A landscape with many peaks, sampled at points; each row gives a point and its height.
From any point a climber takes the steepest step (rise divided by distance) to one of its 2 nearest points. It stops when none of these is higher. Distance is the straight distance between rows; heights are no part of it.
(221) h=2.29: |  69 |  71 |  85 | 105 | 102 | 130 | 105 |  83 | 114 |  80 | 128 | 133 | 113 | 118 | 111 | 114 |  99 |  73 |  92 |  81 | 112 |  64 |  97 | 105 |  82 |  99 |  83 |  95 | 109 |  83 | 146 |
(676) h=5.78: | 113 |  70 | 112 |  77 |  88 | 148 |  93 |  96 | 109 | 110 | 125 | 128 | 132 |  99 |  98 | 108 | 100 |  63 | 114 | 106 | 114 |  79 |  91 | 116 |  84 |  95 |  93 | 126 |  77 |  80 |  94 |
(620) h=2.06: |  96 |  98 |  84 | 113 |  82 | 121 |  94 |  90 | 121 | 107 | 117 |  84 |  99 | 117 |  87 | 118 |  85 |  93 |  63 |  92 |  67 | 115 |  76 | 100 | 102 |  89 | 105 |  97 | 127 |  93 | 139 |
(857) h=5.90: |  84 | 106 | 121 |  89 | 130 |  75 | 156 |  85 |  81 |  94 |  79 |  77 | 106 | 103 |  99 | 110 |  77 | 110 | 108 | 149 | 100 | 103 |  90 | 106 |  96 |  69 | 142 | 114 |  97 | 134 | 132 |
(749) h=6.26: |  81 |  97 | 110 |  87 |  98 |  99 | 129 |  70 |  95 | 103 |  79 |  79 |  99 | 111 |  97 | 113 | 111 | 101 |  85 | 140 |  91 |  71 | 140 |  90 |  94 |  81 | 141 | 112 |  86 | 142 |  69 |
(81) h=2.41: |  81 |  91 |  81 |  77 |  73 | 127 |  77 | 132 | 148 | 117 | 110 | 126 | 114 |  90 | 130 |  95 |  86 |  83 | 115 |  86 | 111 | 110 |  87 | 117 |  78 | 103 |  81 | 103 |  99 |  65 | 128 |
(565) h=2.01: |  45 | 103 |  93 | 100 | 115 |  53 | 114 | 126 | 100 |  96 |  81 |  62 |  91 |  63 | 123 | 109 |  94 |  85 |  97 |  71 |  80 | 108 |  94 | 105 | 110 |  96 | 116 |  83 | 127 | 107 |  99 |
(469) h=4.74: |  40 |  76 |  69 | 122 |  93 |  99 | 101 |  84 | 114 |  75 |  88 | 108 | 113 |  95 | 126 | 117 | 105 |  88 |  92 |  76 | 119 |  66 | 128 | 100 |  82 | 123 |  98 |  82 | 117 | 109 |  95 |
(798) h=5.94: |  76 |  88 |  78 | 121 |  84 |  82 |  96 |  90 |  97 | 108 |  45 |  90 |  98 |  76 |  99 | 106 | 111 | 102 |  98 |  95 | 120 |  71 | 121 | 110 |  81 | 138 | 107 |  94 |  96 | 116 |  46 |
(302) h=3.49: |  88 | 117 |  94 |  70 |  75 |  79 | 132 |  63 | 101 | 124 |  78 |  93 |  85 | 118 |  79 | 117 | 111 | 112 | 101 | 138 | 100 |  93 | 124 | 114 |  86 | 111 |  99 |  94 |  90 | 104 | 151 |
(216) h=1.88: |  82 | 119 |  77 | 127 |  64 | 111 |  80 | 129 | 110 | 116 |  82 | 121 | 118 |  68 | 117 |  94 | 125 | 116 |  86 | 119 | 105 |  98 | 130 | 107 |  83 | 103 | 121 |  76 |  97 |  95 |  75 |
(109) h=6.09: | 117 | 123 |  97 |  98 | 121 |  89 |  98 | 127 | 108 | 105 | 114 | 130 |  84 | 138 | 112 |  66 | 118 | 108 | 114 |  71 | 124 |  78 | 103 |  93 |  98 | 128 |  68 | 107 | 129 | 103 | 103 |
(442) h=4.98: | 120 | 104 | 110 |  86 |  77 | 141 | 107 |  80 | 113 | 110 | 124 | 107 | 103 | 139 |  96 |  95 |  96 |  69 |  90 | 102 |  92 |  67 |  86 | 103 |  92 |  73 | 109 | 123 | 127 | 136 | 130 |
(170) h=4.32: | 123 |  73 |  89 |  89 |  99 | 109 |  79 | 124 | 147 | 145 | 123 |  94 | 107 | 120 |  94 | 103 | 100 | 108 |  90 | 113 |  84 | 103 |  92 |  92 | 109 |  97 |  73 | 125 |  81 |  61 |  80 |
(811) h=0.55: |  61 |  88 | 103 | 114 | 117 |  99 |  97 | 109 |  71 |  85 | 115 | 100 | 106 |  67 | 104 | 115 | 116 | 114 |  89 | 112 |  96 | 127 | 118 |  93 |  92 | 106 | 108 |  66 |  74 |  65 | 106 |
(453) h=3.71: | 152 | 109 | 139 |  63 |  75 |  90 | 114 |  66 |  84 |  74 | 106 | 108 | 111 | 122 | 106 | 101 |  58 | 110 | 119 | 134 |  89 | 136 |  71 | 112 | 137 |  45 | 117 | 116 |  96 | 108 | 138 |
(823) h=0.68: | 121 | 139 | 112 |  84 | 109 |  86 | 119 | 121 | 118 | 107 |  77 | 113 | 107 |  63 | 108 |  93 |  90 |  95 | 148 |  71 | 114 | 121 |  77 | 124 |  71 | 117 | 106 | 101 | 101 |  95 | 112 |
(1117) h=1.67: | 100 |  72 | 106 | 118 | 140 |  92 | 127 | 106 | 105 | 126 | 101 |  94 |  99 | 126 |  70 | 109 | 132 |  95 |  84 | 104 | 100 |  62 | 114 |  97 |  81 | 114 | 103 | 110 | 110 | 100 | 111 |
(155) h=5.49: | 102 | 109 | 123 |  90 | 122 |  82 | 125 |  92 |  85 | 104 |  80 |  88 | 105 |  74 |  97 | 102 |  94 | 103 | 116 | 128 |  97 | 116 |  91 | 109 |  90 |  92 | 138 | 111 |  82 | 112 |  89 |
(480) h=5.35: |  99 |  62 |  92 |  87 |  68 | 145 |  78 |  74 | 112 |  94 | 114 |  93 | 120 | 103 | 111 | 122 |  86 |  78 |  92 | 104 | 103 |  76 | 106 |  97 | 100 | 103 |  92 | 121 |  71 | 102 |  67 |
(424) h=4.90: | 133 | 116 |  55 |  90 |  99 | 110 |  98 |  89 | 101 |  67 | 111 |  98 |  61 | 126 |  90 | 100 |  62 | 101 | 103 |  95 |  91 |  98 |  98 |  71 | 125 | 140 |  93 | 125 | 119 | 122 | 119 |
(559) h=1.47: |  97 |  90 |  98 | 101 | 108 |  98 | 105 |  79 |  76 |  83 | 122 | 122 | 102 | 128 |  87 |  93 | 122 | 113 | 103 | 113 | 114 |  78 | 132 |  89 | 103 | 111 |  71 |  91 |  85 |  85 |  96 |
(92) h=3.23: |  88 | 118 | 111 | 105 |  95 |  94 | 134 |  58 |  68 | 102 |  83 | 125 | 107 |  94 |  88 | 108 | 124 | 120 | 108 | 120 | 121 |  91 | 123 | 106 |  73 | 106 | 113 |  83 |  92 |  98 | 136 |
(182) h=4.42: | 143 | 117 |  91 |  82 | 131 |  93 | 128 |  95 |  89 |  87 | 114 | 103 |  73 | 137 |  77 |  96 |  86 |  99 | 110 | 113 |  90 |  84 |  90 |  88 | 121 | 115 | 108 | 132 | 118 | 131 | 127 |
(285) h=4.75: | 103 |  76 |  93 | 139 | 129 |  88 |  83 | 112 |  92 | 103 |  91 |  61 |  80 |  66 |  79 | 120 |  98 | 101 |  72 | 116 |  88 | 123 |  98 |  85 | 113 | 114 | 121 | 105 | 103 |  97 |  58 |
(471) h=1.31: |  77 | 114 | 113 | 140 | 119 |  79 |  91 |  85 |  51 |  77 |  86 | 114 |  90 |  90 | 122 |  71 | 131 | 118 | 110 |  69 | 138 |  74 | 113 |  88 |  96 | 102 |  80 |  83 | 112 | 119 |  67 |
(672) h=4.69: | 116 |  87 |  94 |  94 | 108 |  97 | 107 |  71 |  88 |  84 |  86 |  65 |  88 | 107 |  67 | 126 |  60 | 113 |  89 | 141 |  82 | 117 |  87 |  94 | 118 | 103 | 114 | 122 |  82 | 112 |  97 |
(410) h=3.86: | 121 |  75 | 161 |  47 |  88 | 110 | 106 |  82 |  73 | 100 | 118 |  89 | 126 | 112 |  98 | 103 | 101 |  80 | 118 |  97 |  99 |  96 |  84 | 131 | 119 |  50 |  95 | 129 |  67 |  90 | 113 |
(163) h=6.63: |  86 |  99 |  95 |  95 | 107 | 108 | 115 |  81 |  92 |  93 |  69 | 117 | 120 |  66 | 107 | 104 | 103 |  90 | 122 | 103 | 125 |  78 | 117 | 116 |  70 | 128 | 120 | 104 |  84 | 111 |  59 |
(449) h=5.70: | 103 |  90 | 115 | 103 |  88 | 104 |  74 | 116 | 124 |  91 | 129 |  83 | 117 |  94 | 133 |  97 |  82 |  77 |  89 |  78 |  69 | 131 |  68 | 100 | 129 |  60 | 106 |  99 | 110 |  97 |  79 |
(427) h=5.69: | 138 |  88 | 121 |  94 | 115 | 146 |  91 |  94 |  83 |  93 | 128 | 116 | 121 |  97 |  77 |  90 | 101 |  94 |  97 | 125 |  88 | 103 | 102 |  88 | 117 |  74 | 104 | 122 |  79 |  94 |  51 |
(286) h=2.26: |  56 |  81 |  80 |  80 |  91 |  76 | 107 | 105 | 112 | 109 |  84 |  70 |  99 | 109 | 108 | 115 |  95 |  99 |  93 |  72 |  90 | 103 | 101 | 106 |  93 | 122 |  71 |  92 |  90 |  82 | 100 |
(797) h=1.29: |  83 | 119 | 110 |  99 | 122 |  83 |  99 | 115 |  66 |  67 | 127 |  93 |  86 |  99 | 135 |  80 | 110 | 112 | 107 | 106 |  97 | 110 | 121 |  74 | 124 | 104 | 120 |  79 |  93 | 110 |  90 |
(275) h=3.48: |  79 |  92 | 100 | 150 | 112 |  81 |  73 | 139 |  88 | 120 |  61 |  99 |  94 |  38 | 100 |  94 | 119 |  91 |  81 |  86 | 125 |  96 |  93 | 104 |  88 |  94 | 112 |  86 | 138 |  99 |  66 |
(1014) h=0.62: |  65 | 105 | 111 | 108 | 128 |  82 | 130 | 129 |  84 | 118 | 115 | 117 | 109 |  86 | 110 | 107 | 141 | 106 |  94 | 112 |  93 |  93 | 129 | 104 |  80 |  99 | 127 |  76 |  88 |  74 | 130 |
(719) h=6.52: | 112 |  90 |  67 | 125 |  83 | 104 |  82 | 103 | 103 | 126 |  93 | 114 |  75 | 133 |  91 | 102 | 129 | 124 |  72 | 124 | 115 |  67 | 139 |  78 |  93 | 140 |  85 |  97 |  88 |  97 |  85 |
(443) h=4.02: | 115 |  75 | 101 | 120 | 162 |  88 | 104 | 141 | 102 | 101 | 110 |  87 |  92 |  79 |  78 | 112 | 101 |  94 | 102 |  81 |  97 | 104 |  87 |  93 |  94 | 136 | 103 | 110 |  99 |  79 | 102 |
(24) h=5.97: | 108 |  95 | 111 | 104 | 136 |  73 | 146 | 104 |  74 |  97 |  79 |  92 |  81 | 102 |  71 | 128 |  84 | 121 | 109 | 136 | 107 | 113 |  84 | 107 |  85 | 116 | 128 | 102 |  85 | 107 | 165 |
(168) h=1.56: | 114 |  95 | 125 | 116 | 150 |  87 | 137 |  83 |  57 |  97 | 113 | 125 |  95 | 125 |  70 |  99 | 138 | 118 | 100 | 108 | 113 |  69 | 127 |  88 | 103 | 110 |  98 |  96 | 101 |  97 | 119 |
(871) h=3.70: | 122 |  87 | 112 | 154 | 137 |  91 |  87 | 147 |  78 | 118 |  81 |  97 |  74 |  59 |  80 | 102 | 114 |  95 |  84 |  86 | 113 | 126 |  76 |  98 |  85 | 116 | 119 |  92 | 129 |  85 |  94 |
(492) h=1.89: |  76 | 108 |  96 |  96 | 126 |  50 | 128 | 133 | 122 | 126 |  88 |  71 |  95 | 101 | 113 | 102 | 115 |  88 | 107 |  71 |  84 |  84 |  97 | 106 |  98 | 119 | 116 | 101 | 120 | 115 | 105 |
(590) h=4.23: | 146 |  96 | 149 |  50 |  74 |  84 | 104 |  73 | 104 | 117 | 114 |  95 | 110 | 122 | 111 |  93 |  93 |  81 | 120 | 115 |  78 | 117 |  84 | 122 | 129 |  47 | 114 | 131 |  90 | 102 | 119 |
(917) h=1.77: |  65 |  77 |  81 | 112 | 116 |  89 | 115 | 126 | 136 | 130 | 100 |  76 | 107 | 110 | 100 | 120 | 119 |  92 |  61 |  97 |  78 |  76 | 108 |  92 |  96 | 104 | 114 | 103 | 127 | 100 | 111 |
(276) h=2.75: |  54 | 133 | 113 | 130 |  87 |  97 |  88 |  89 |  78 |  88 |  80 |  94 | 101 |  54 | 107 |  86 |  95 | 106 |  98 |  69 | 103 | 134 |  83 | 111 |  88 |  62 |  85 |  55 | 118 |  92 | 110 |
(1122) h=3.31: |  88 |  87 | 129 |  93 |  81 | 136 |  99 |  52 |  69 |  81 |  87 |  93 | 127 |  89 |  82 | 110 |  92 |  96 |  95 | 124 | 106 |  94 | 104 | 110 |  95 |  61 | 110 | 105 |  71 | 121 |  72 |
(800) h=5.43: |  81 |  63 |  80 | 113 | 111 |  93 |  90 |  80 |  99 |  89 |  86 |  73 | 103 | 103 |  97 | 118 | 105 | 101 |  91 | 102 | 105 |  71 | 121 |  90 | 103 | 133 |  89 | 102 |  77 | 112 |  43 |
(150) h=2.32: | 118 |  89 |  86 |  64 |  58 | 114 |  88 |  99 | 147 | 139 | 126 | 103 | 101 | 105 | 121 | 106 |  91 |  65 | 116 | 113 |  92 |  99 |  96 | 106 |  92 |  98 |  89 | 125 |  96 |  74 | 136 |
(301) h=3.32: |  74 |  95 |  91 | 159 |  96 |  86 |  65 | 126 | 111 | 131 |  65 |  76 |  88 |  84 |  84 |  96 | 127 | 103 |  56 |  99 | 104 |  92 |  98 |  99 |  99 |  88 |  99 |  83 | 127 | 116 |  56 |
(491) h=5.42: | 149 | 134 |  77 |  96 |  76 | 104 |  79 |  93 |  99 |  76 | 108 | 104 |  67 | 119 |  87 |  92 |  86 | 124 | 104 | 116 |  91 | 120 | 124 |  72 | 129 | 116 |  84 |  93 |  94 | 106 | 100 |
(68) h=4.38: |  95 |  82 |  92 | 138 | 115 | 132 |  98 |  62 |  80 |  73 |  81 |  98 | 101 |  72 |  60 | 111 |  74 |  88 |  83 |  96 | 107 | 102 |  64 | 108 |  80 |  98 | 102 | 106 | 117 | 114 |  88 |
(867) h=3.57: |  97 |  77 | 148 |  68 |  70 | 133 | 105 |  73 |  76 | 102 |  94 |  84 | 129 | 105 | 100 | 108 | 102 |  73 |  95 |  86 |  94 |  79 |  94 | 129 |  89 |  33 | 115 | 116 |  70 | 119 |  87 |
(266) h=5.40: | 107 | 109 |  94 |  83 | 105 | 117 | 106 | 102 | 140 | 110 | 111 | 100 | 110 | 114 | 113 |  87 |  93 |  71 | 113 |  82 | 106 |  77 |  82 | 103 |  92 | 114 | 104 | 122 | 124 | 126 |  98 |
(164) h=5.38: | 103 |  94 |  84 | 123 |  95 |  85 |  89 |  85 | 111 | 114 | 100 |  49 |  84 | 104 |  82 | 133 |  92 | 124 |  65 | 132 |  65 | 115 | 108 |  70 | 124 | 101 | 120 |  96 |  83 | 110 |  81 |
(20) h=5.15: | 145 | 113 | 131 |  85 | 117 | 116 | 103 | 111 | 101 | 118 | 135 | 128 | 120 | 108 |  88 |  72 | 120 | 107 | 112 | 116 |  96 | 116 |  96 |  98 | 107 |  79 |  98 | 111 |  94 |  79 |  84 |
(372) h=0.56: |  92 | 111 |  93 | 113 | 125 |  99 |  84 | 171 | 137 | 113 | 108 | 125 |  97 |  99 | 124 |  77 | 110 | 109 | 105 |  66 | 114 | 121 |  85 | 101 |  84 | 105 |  97 |  91 | 139 |  79 | 125 |
(644) h=4.45: |  99 | 118 |  79 | 105 | 100 |  79 | 102 |  89 |  85 |  67 |  89 |  90 |  61 | 125 | 101 |  96 |  91 | 116 | 101 |  75 | 111 | 100 | 114 |  82 | 101 | 143 |  90 |  90 | 113 | 122 | 115 |
(199) h=5.81: |  52 |  93 |  81 |  84 |  91 | 106 | 115 | 115 | 110 | 102 |  89 | 106 | 133 |  50 | 124 | 112 |  97 |  86 | 111 | 105 |  85 |  86 | 121 | 120 |  86 | 108 | 130 |  95 |  88 |  92 |  86 |
(720) h=2.19: | 129 |  87 |  72 |  91 |  66 | 141 |  90 |  78 | 122 | 117 | 124 |  96 |  92 | 119 |  80 | 119 |  77 |  87 |  85 | 117 |  74 |  97 |  89 |  88 | 109 |  98 |  88 | 125 |  97 |  87 | 121 |
(132) h=7.08: | 105 |  99 |  94 |  90 | 124 | 104 | 126 |  92 |  97 |  83 | 108 | 109 |  86 |  92 |  78 | 125 |  87 | 103 | 109 | 103 | 102 | 108 |  95 | 103 |  84 | 126 |  99 |  99 |  90 |  91 | 157 |
(1047) h=1.08: | 115 | 127 |  93 |  61 |  50 |  78 |  87 |  99 | 144 | 112 | 114 |  98 |  99 | 103 | 151 |  90 |  88 |  88 | 123 | 100 |  77 | 122 | 113 |  98 | 117 |  92 | 109 | 100 |  92 | 106 |  84 |
(928) h=2.60: |  60 | 126 | 124 |  91 |  90 |  88 |  99 | 112 |  84 | 102 |  93 | 105 | 117 |  89 | 123 |  75 | 102 | 108 | 114 |  59 | 105 | 125 |  84 | 117 |  95 |  70 |  67 |  74 |  96 |  77 | 106 |
(845) h=0.69: |  81 | 120 | 112 | 103 | 121 |  77 | 146 | 129 |  93 | 138 |  78 | 122 | 116 |  76 | 107 |  94 | 140 | 101 | 120 |  86 | 108 |  66 | 121 | 116 |  64 | 103 | 121 |  95 | 101 | 100 | 112 |
(992) h=0.76: | 121 | 130 | 119 |  93 | 113 |  60 | 133 | 132 |  85 | 136 |  60 | 112 |  85 |  77 | 109 |  98 | 121 | 117 | 142 |  70 | 126 |  98 | 109 | 117 |  76 | 130 | 105 |  89 |  91 | 102 | 131 |
(563) h=1.98: |  76 |  89 |  66 | 124 |  62 | 144 |  65 | 105 | 137 | 106 | 107 | 103 | 126 |  72 | 115 | 114 | 104 |  96 |  72 | 124 | 101 |  89 | 120 |  88 |  94 |  97 | 123 |  95 | 102 | 105 |  75 |
(889) h=1.19: |  98 | 139 | 109 |  80 |  92 |  64 |  95 | 124 | 108 |  95 | 108 |  93 |  91 |  87 | 153 |  83 | 102 | 111 | 122 |  93 |  89 | 132 | 120 |  89 | 117 | 101 | 124 |  76 | 102 | 102 |  92 |
(397) h=2.18: |  66 |  43 |  83 | 125 |  88 | 153 |  80 | 103 | 118 |  87 | 127 | 115 | 125 | 113 | 109 | 117 |  94 |  83 |  63 |  90 |  96 |  71 |  97 |  97 |  99 |  80 |  94 | 100 | 113 |  91 | 106 |
(488) h=4.60: | 127 | 135 | 123 |  94 |  67 | 124 |  95 |  63 |  90 | 111 | 114 | 105 | 102 | 148 |  89 |  77 | 102 | 105 |  92 | 104 |  89 |  86 |  93 | 101 | 127 |  45 |  93 | 104 | 117 | 134 | 113 |
(579) h=4.33: | 105 |  77 |  93 | 119 | 125 |  88 |  81 | 135 | 125 | 122 |  98 |  75 | 100 |  88 |  92 | 104 |  99 | 103 |  82 |  87 |  91 | 126 |  81 |  94 | 101 | 112 |  88 | 104 | 103 |  69 |  70 |
(186) h=6.57: | 135 | 120 | 100 |  95 | 108 | 124 |  95 | 103 |  78 |  90 | 124 | 155 | 101 | 139 |  81 |  58 | 115 | 112 | 114 |  87 | 117 |  81 | 100 |  89 | 117 |  93 |  45 | 115 | 114 |  90 |  95 |
(828) h=3.04: | 144 |  98 |  90 |  75 |  84 | 129 |  90 |  84 |  81 |  78 | 110 | 115 |  93 | 112 |  51 | 101 |  74 | 107 | 104 |  92 |  81 | 132 |  79 |  99 | 134 |  94 |  52 | 115 |  86 |  66 | 126 |
(640) h=1.09: | 108 | 125 |  94 | 106 |  90 |  74 |  76 | 145 | 131 | 119 | 106 |  93 |  97 | 115 | 140 |  72 | 120 | 111 | 101 | 103 |  94 | 104 | 116 |  85 | 116 | 106 | 113 |  96 | 115 | 118 |  58 |
(80) h=1.39: |  75 |  93 | 112 | 110 | 129 |  94 | 102 |  85 |  58 |  54 | 124 | 110 | 107 | 106 | 109 |  84 | 112 | 103 | 104 |  86 | 114 |  85 | 112 |  86 | 114 |  93 |  86 |  79 |  95 | 100 |  73 |
(822) h=5.19: |  68 |  77 |  98 |  84 |  74 | 120 | 100 | 104 | 117 | 106 | 105 |  80 | 132 |  63 | 125 | 128 |  78 |  70 |  91 |  97 |  68 | 106 |  92 | 118 | 100 |  78 | 133 | 106 |  90 |  90 | 109 |
(864) h=2.97: |  72 | 124 | 110 | 103 |  77 | 113 | 113 |  58 |  68 |  81 |  79 | 108 | 111 |  85 |  98 | 102 |  89 | 118 | 105 |  88 | 113 | 121 |  89 | 114 |  77 |  90 |  92 |  70 | 100 | 100 | 129 |
(549) h=2.49: |  78 | 114 |  95 |  82 |  68 | 101 |  75 | 123 | 123 | 107 | 111 | 116 | 105 | 125 | 127 |  71 |  98 | 104 | 108 |  69 | 111 | 110 |  88 | 107 |  98 |  91 |  59 |  85 | 106 |  82 | 108 |
(1063) h=4.44: |  71 |  91 |  72 | 141 |  96 |  89 |  89 | 102 |  81 |  81 |  79 | 105 |  80 | 102 | 111 | 105 | 108 | 116 |  82 |  71 | 118 |  96 | 125 |  89 |  79 | 131 |  88 |  64 | 113 |  93 | 119 |
(834) h=0.98: | 132 | 133 |  78 |  73 |  69 |  70 | 105 | 111 | 147 | 128 |  81 |  95 |  83 | 104 | 127 |  93 |  90 |  95 | 124 | 103 |  97 | 114 | 110 | 100 |  94 | 133 | 114 | 114 | 112 | 113 |  95 |
(79) h=5.61: | 107 | 102 | 100 |  86 |  97 | 121 |  87 |  91 |  88 |  57 | 123 |  97 | 100 |  88 | 105 | 101 |  73 |  99 | 115 |  91 |  99 | 128 |  88 |  91 | 111 | 108 |  92 |  96 |  85 |  88 |  98 |
(282) h=1.79: | 103 | 130 |  99 | 116 |  73 |  88 |  72 | 133 |  99 | 124 |  85 | 116 | 101 |  76 | 117 |  85 | 125 | 126 |  96 | 113 |  94 | 143 | 122 | 103 |  92 |  92 | 103 |  62 |  81 |  70 |  84 |
(432) h=5.76: | 102 | 124 |  88 |  81 | 114 | 102 | 107 | 129 | 139 |  91 | 117 | 126 |  94 | 111 | 126 |  84 | 104 |  75 | 131 |  72 | 125 |  75 |  99 |  95 |  85 | 137 |  88 | 100 | 121 | 111 | 134 |
(243) h=4.80: | 111 | 100 | 109 | 111 | 120 |  76 | 116 | 102 |  87 | 121 |  54 |  84 |  87 |  70 |  74 | 114 | 103 | 102 | 109 | 100 | 114 | 107 |  85 | 120 |  77 | 131 | 118 | 106 |  92 | 106 |  92 |
(741) h=5.99: | 108 | 104 |  70 | 114 |  83 |  80 |  84 | 110 | 110 | 120 |  98 |  73 |  70 | 117 |  95 | 111 | 116 | 129 |  75 | 113 |  83 | 110 | 124 |  80 | 102 | 123 |  94 |  92 |  94 |  92 |  98 |
(669) h=6.08: |  86 |  89 |  74 | 122 |  98 |  93 |  88 | 127 | 121 | 131 |  77 | 133 |  92 | 126 |  99 |  93 | 125 | 119 |  87 |  93 | 136 |  77 | 114 | 108 |  72 | 129 |  73 |  95 | 107 |  80 | 102 |
(188) h=7.21: | 113 | 107 | 112 | 118 | 122 |  95 | 107 |  95 |  77 | 102 | 111 |  84 |  87 | 118 |  92 |  90 | 118 | 104 |  78 | 136 |  86 |  87 | 124 |  77 | 116 |  90 | 136 | 106 | 103 | 132 |  67 |
(510) h=0.86: | 131 | 136 | 103 |  79 |  93 |  48 | 127 | 111 | 102 | 117 |  68 |  98 |  70 |  90 | 114 | 105 |  98 | 120 | 130 | 110 | 109 | 118 | 115 | 115 |  92 | 125 | 128 | 102 |  93 | 109 | 132 |
(692) h=2.14: |  53 |  95 |  72 | 103 |  85 |  73 |  75 | 134 | 127 |  96 |  90 |  62 |  95 |  85 | 129 | 107 |  97 | 103 |  87 |  74 |  80 | 119 | 117 |  90 | 110 | 115 |  92 |  78 | 108 |  89 |  91 |
(537) h=0.61: | 125 | 108 | 107 |  90 | 135 |  99 |  98 | 147 | 142 | 113 | 111 | 119 | 103 |  92 |  91 |  86 |  95 |  89 | 125 |  69 | 112 | 120 |  73 | 118 |  80 | 114 |  78 | 106 | 102 |  68 | 127 |
(183) h=6.30: | 124 |  85 | 100 |  70 | 117 | 131 | 117 |  87 | 105 |  92 | 131 | 131 |  98 | 104 |  74 | 107 |  92 |  74 | 122 | 108 | 109 |  87 |  88 | 104 |  97 | 115 |  78 | 122 |  87 |  82 | 141 |
(935) h=5.06: | 124 | 120 | 100 |  80 | 103 | 118 | 105 |  73 |  67 |  49 | 116 | 116 |  91 | 107 | 103 |  78 |  82 | 109 | 133 |  87 | 118 |  96 |  91 |  92 | 122 | 112 |  80 | 112 | 104 | 117 | 102 |
(1001) h=6.15: | 148 | 127 | 109 | 124 | 105 |  75 |  92 | 102 |  68 | 103 |  95 |  89 |  68 | 112 |  81 |  85 | 109 | 127 |  96 | 117 |  92 | 120 | 109 |  78 | 129 | 105 | 112 |  88 |  98 | 122 |  80 |
(772) h=4.89: | 100 | 117 |  97 | 120 | 118 | 114 |  96 |  80 |  86 |  53 |  95 |  87 |  86 |  71 |  91 | 101 |  53 |  95 | 109 |  95 | 108 | 125 |  60 | 100 |  95 | 106 | 115 | 101 | 124 | 123 | 103 |
(989) h=4.17: | 132 |  95 | 126 |  83 | 108 |  98 | 118 |  63 |  74 | 100 |  87 |  87 | 104 | 104 |  48 | 115 | 100 | 132 |  93 | 158 |  90 | 122 | 104 | 101 | 116 |  79 | 110 | 106 |  76 |  95 | 100 |
(1056) h=6.41: | 111 |  86 | 121 |  93 | 100 | 117 |  72 | 109 |  83 |  90 | 136 |  90 | 113 | 118 | 102 |  84 |  98 |  96 |  91 |  89 |  83 | 107 |  82 |  99 | 134 |  59 |  73 |  98 |  75 |  88 |  65 |
(863) h=2.09: |  77 |  62 |  80 | 134 | 113 | 151 |  82 | 114 | 115 |  93 | 118 | 129 | 129 |  87 |  95 | 107 | 114 |  98 |  75 | 119 | 106 |  85 | 112 |  91 |  89 | 102 | 118 |  97 | 123 |  88 |  77 |
(406) h=4.37: | 113 | 123 | 128 | 115 | 101 |  77 |  82 |  75 |  83 |  83 |  80 |  78 |  97 |  68 |  90 |  84 |  76 |  97 | 111 | 101 |  97 | 138 |  66 | 105 | 113 |  63 | 105 |  93 | 100 | 124 |  50 |
(544) h=2.38: |  77 |  66 |  87 |  79 |  93 | 107 |  98 |  95 | 120 | 104 | 109 |  93 | 102 | 129 | 109 | 108 |  91 |  76 |  98 |  63 | 105 |  77 |  79 | 115 |  89 | 109 |  55 | 110 | 100 |  84 | 131 |
(866) h=4.68: | 149 |  93 | 124 |  71 |  90 | 101 |  90 | 105 | 131 | 132 | 132 |  97 | 110 | 127 | 104 |  94 | 103 |  91 | 100 | 123 |  69 | 117 |  95 |  97 | 123 |  65 | 102 | 121 |  92 |  89 |  90 |
(1042) h=4.52: | 129 | 118 | 115 |  66 | 139 |  82 | 135 |  83 |  81 |  64 | 100 | 107 |  90 | 116 |  92 |  90 |  78 | 105 | 148 | 112 | 127 |  74 |  84 |  93 | 113 | 118 | 100 | 127 | 102 | 142 | 118 |
(799) h=3.28: | 145 |  98 | 108 |  54 |  70 | 116 |  93 |  62 |  74 |  57 | 102 | 114 |  91 | 109 |  75 | 110 |  53 | 108 | 120 | 121 |  95 | 129 |  73 | 111 | 139 |  78 |  80 | 115 |  83 |  85 | 154 |
(880) h=3.79: |  98 | 106 | 118 |  97 |  77 |  84 | 110 |  78 |  94 | 126 |  83 |  84 | 106 | 109 |  67 | 105 | 122 | 118 |  86 | 122 |  86 | 118 | 107 | 114 |  99 |  84 |  95 |  84 |  84 |  90 | 106 |
(670) h=5.77: |  77 |  81 |  61 | 134 |  93 | 123 |  75 | 109 | 127 |  92 |  95 | 126 |  94 | 134 | 106 |  87 | 101 | 111 |  74 |  79 | 126 |  73 |  94 |  96 |  89 | 112 |  66 |  96 | 131 | 101 | 102 |
(803) h=7.14: | 108 | 104 | 102 | 118 | 103 | 135 |  75 |  93 |  81 |  77 | 118 | 129 | 117 | 127 |  84 |  71 | 102 | 102 |  94 |  74 | 114 |  85 |  77 |  93 | 112 |  75 |  55 | 100 | 103 | 102 |  68 |
(704) h=5.04: |  50 |  76 |  95 | 105 |  88 | 100 | 107 |  60 |  91 |  83 |  94 |  85 | 115 | 115 | 117 | 112 | 105 |  82 |  90 |  92 | 101 |  59 | 128 | 100 |  99 |  97 |  91 |  92 |  91 | 122 |  67 |
(1120) h=5.03: |  85 | 101 | 109 | 119 |  85 |  89 |  72 |  88 | 106 |  88 |  98 |  72 | 105 |  57 | 116 | 106 |  73 |  78 |  85 | 103 |  75 | 138 |  72 | 102 | 120 |  62 | 125 |  82 | 102 | 109 |  62 |

Where does a climber stop that starts at each point below?
(471): (163)
(488): (803)
(1014): (544)
(559): (544)
(823): (544)
(928): (719)
(282): (544)
